Points, in no order, along strands that fork and pass close to each other.
Points whose rows are less than 20.6 apart are linked; no others are. Some points are linked to none.
bipob: 19 18 31 2 -1 27 14 34
taz: -9 -8 -19 -19 3 0 11 -2
muzag: 6 -1 3 -22 1 22 31 8
tubig: 6 12 14 -17 -10 22 42 20
nopos: -10 -22 -16 -12 -2 -8 -29 6
Dudu: 10 20 -2 -20 -7 6 38 1
gumed: 17 17 14 6 5 2 11 -4
Meriv: 8 8 13 23 8 -5 -4 -10
Zef: -18 -1 -24 -12 -13 -13 6 -3
mopuv: -14 -16 -12 -8 2 -4 -5 0
berid: -27 -8 -2 15 -13 -16 11 -6
zulin: -2 15 -7 19 -10 -22 -19 -12
duvos: 11 11 -11 -2 7 -5 -11 -11
veki: -17 -11 3 25 -15 -19 -28 -2
Pemo: 6 2 38 12 -2 28 22 28
keso: 2 3 -8 -3 5 -1 0 -7
gonaz: 0 -23 6 11 18 3 -28 0
Bamod: 3 -18 22 16 18 13 -5 -1
goru: -10 2 -18 0 -14 -17 -16 -6
fep: 0 21 -9 13 -10 -22 -7 -13
Vozug: 12 9 32 3 -2 28 19 31
dubaz: -7 10 -3 24 -14 -23 -23 -9
darik: -14 1 1 28 -16 -21 -24 -7
nofum: 11 12 -4 -7 5 4 10 -6
pobir: 8 -8 -1 -19 10 19 11 3
zodal: -8 -17 27 13 5 17 26 7
Bol: 7 1 -20 -29 7 9 11 -2
kogad: 2 8 -26 -16 0 -8 -12 -7
Fula: -5 -12 -7 8 0 -10 -33 -1
Dar: 20 -7 5 -12 20 23 -10 2
mizan: -31 -11 -6 10 -18 -18 5 -2
Kegi: 8 -6 -2 -27 7 25 21 8
fubu: -3 19 -12 7 -9 -21 5 -12
gubu: 5 -1 38 17 1 22 22 16
lebut: 3 -23 15 11 21 9 -20 -1
Dod: 4 4 -25 -23 4 -1 -9 -5
lorod: -11 -17 0 0 7 1 2 -1
vem: 29 29 28 3 0 11 12 12
pup: -13 6 -21 -4 -29 -21 -16 -4
Zuk: -23 -14 -23 -16 -11 -10 4 1
Kir: -18 -29 -8 -4 -3 -10 -24 9
Gat: 26 25 10 -3 3 6 10 -3
ribun: -22 -24 3 17 -3 -12 -17 1
vev: 17 -2 5 -14 14 24 4 5
ful: 13 11 14 13 7 0 3 -7
pur: 4 6 7 -21 -6 22 41 14
kipes: -10 -3 -11 5 -8 -15 -23 -4
pili: -20 -30 -2 5 -2 -10 -22 6
kalo: 3 -5 4 11 11 0 -12 -7
zonu: -9 1 8 28 -2 -15 -8 -9
fuzu: 1 7 15 31 4 -11 -5 -11
nos: -13 0 2 22 -5 -15 -2 -8
gebit: -20 -17 1 19 -12 -17 -23 1
Rik: 16 24 2 -23 -7 11 37 6
gog: -3 -20 -3 7 10 -4 -33 -1
dip: 8 -11 -11 -15 16 9 -15 -2
Kefi: 13 4 -18 -24 9 8 0 -5
neda: -15 8 -27 -12 -24 -19 -3 -3
zari: 31 31 18 -1 1 6 10 2
vibi: 14 -9 -4 -13 19 15 -16 -1
vog: 10 6 -11 -1 7 -5 -21 -9
mulo: -5 17 -27 -9 -15 -20 0 -10
Labut: 0 -7 30 18 4 14 21 6
fav: -2 -13 -22 -20 4 -5 -27 2
Vunel: 26 26 33 3 -2 19 11 26
Fek: 1 -12 -16 -14 12 1 -22 -2
fifaz: -2 17 -19 -6 -8 -16 9 -11
Subu: 2 -5 33 26 7 10 12 2
Vopa: -18 -17 -19 -16 -1 -4 2 1
Tezi: 10 19 -10 -17 -3 1 27 -6
mebu: -21 -4 4 22 -7 -15 10 -7
zenel: -1 -1 -15 -21 2 5 19 -3
dav: 3 -12 27 22 14 12 0 -2
Seval: -7 -4 -2 3 3 -2 5 -6
vuvad: 13 14 -3 -13 3 7 18 -5

A fork is a point with three links, a tip a point with one. Leave the first point through the second and follow the links. Name the first fork or tip that comes.
Bamod / dav => Labut
zonu / nos => mizan
Dudu / Tezi => keso
keso / nofum => Rik
lebut / gonaz => neda
kogad / Dod => Vopa
zenel / Bol => kogad

A fork is a point with three links. Follow the links from the first point to the second and name the forks in between, in order.
neda / lorod => Vopa
Bamod / gubu => Labut
goru / fifaz => neda
vuvad / Seval => keso
nofum / Zuk => keso, Vopa
fifaz / taz => neda, Vopa
lorod / goru => Vopa, neda

Name the points in between on the shortest way along the links from the first point to the second, in order.
gebit / fifaz => veki, darik, dubaz, zulin, fep, fubu
mizan / Meriv => berid, mebu, nos, zonu, fuzu
vibi / pili => dip, Fek, fav, nopos, Kir
nos / zari => zonu, fuzu, Meriv, ful, gumed, Gat
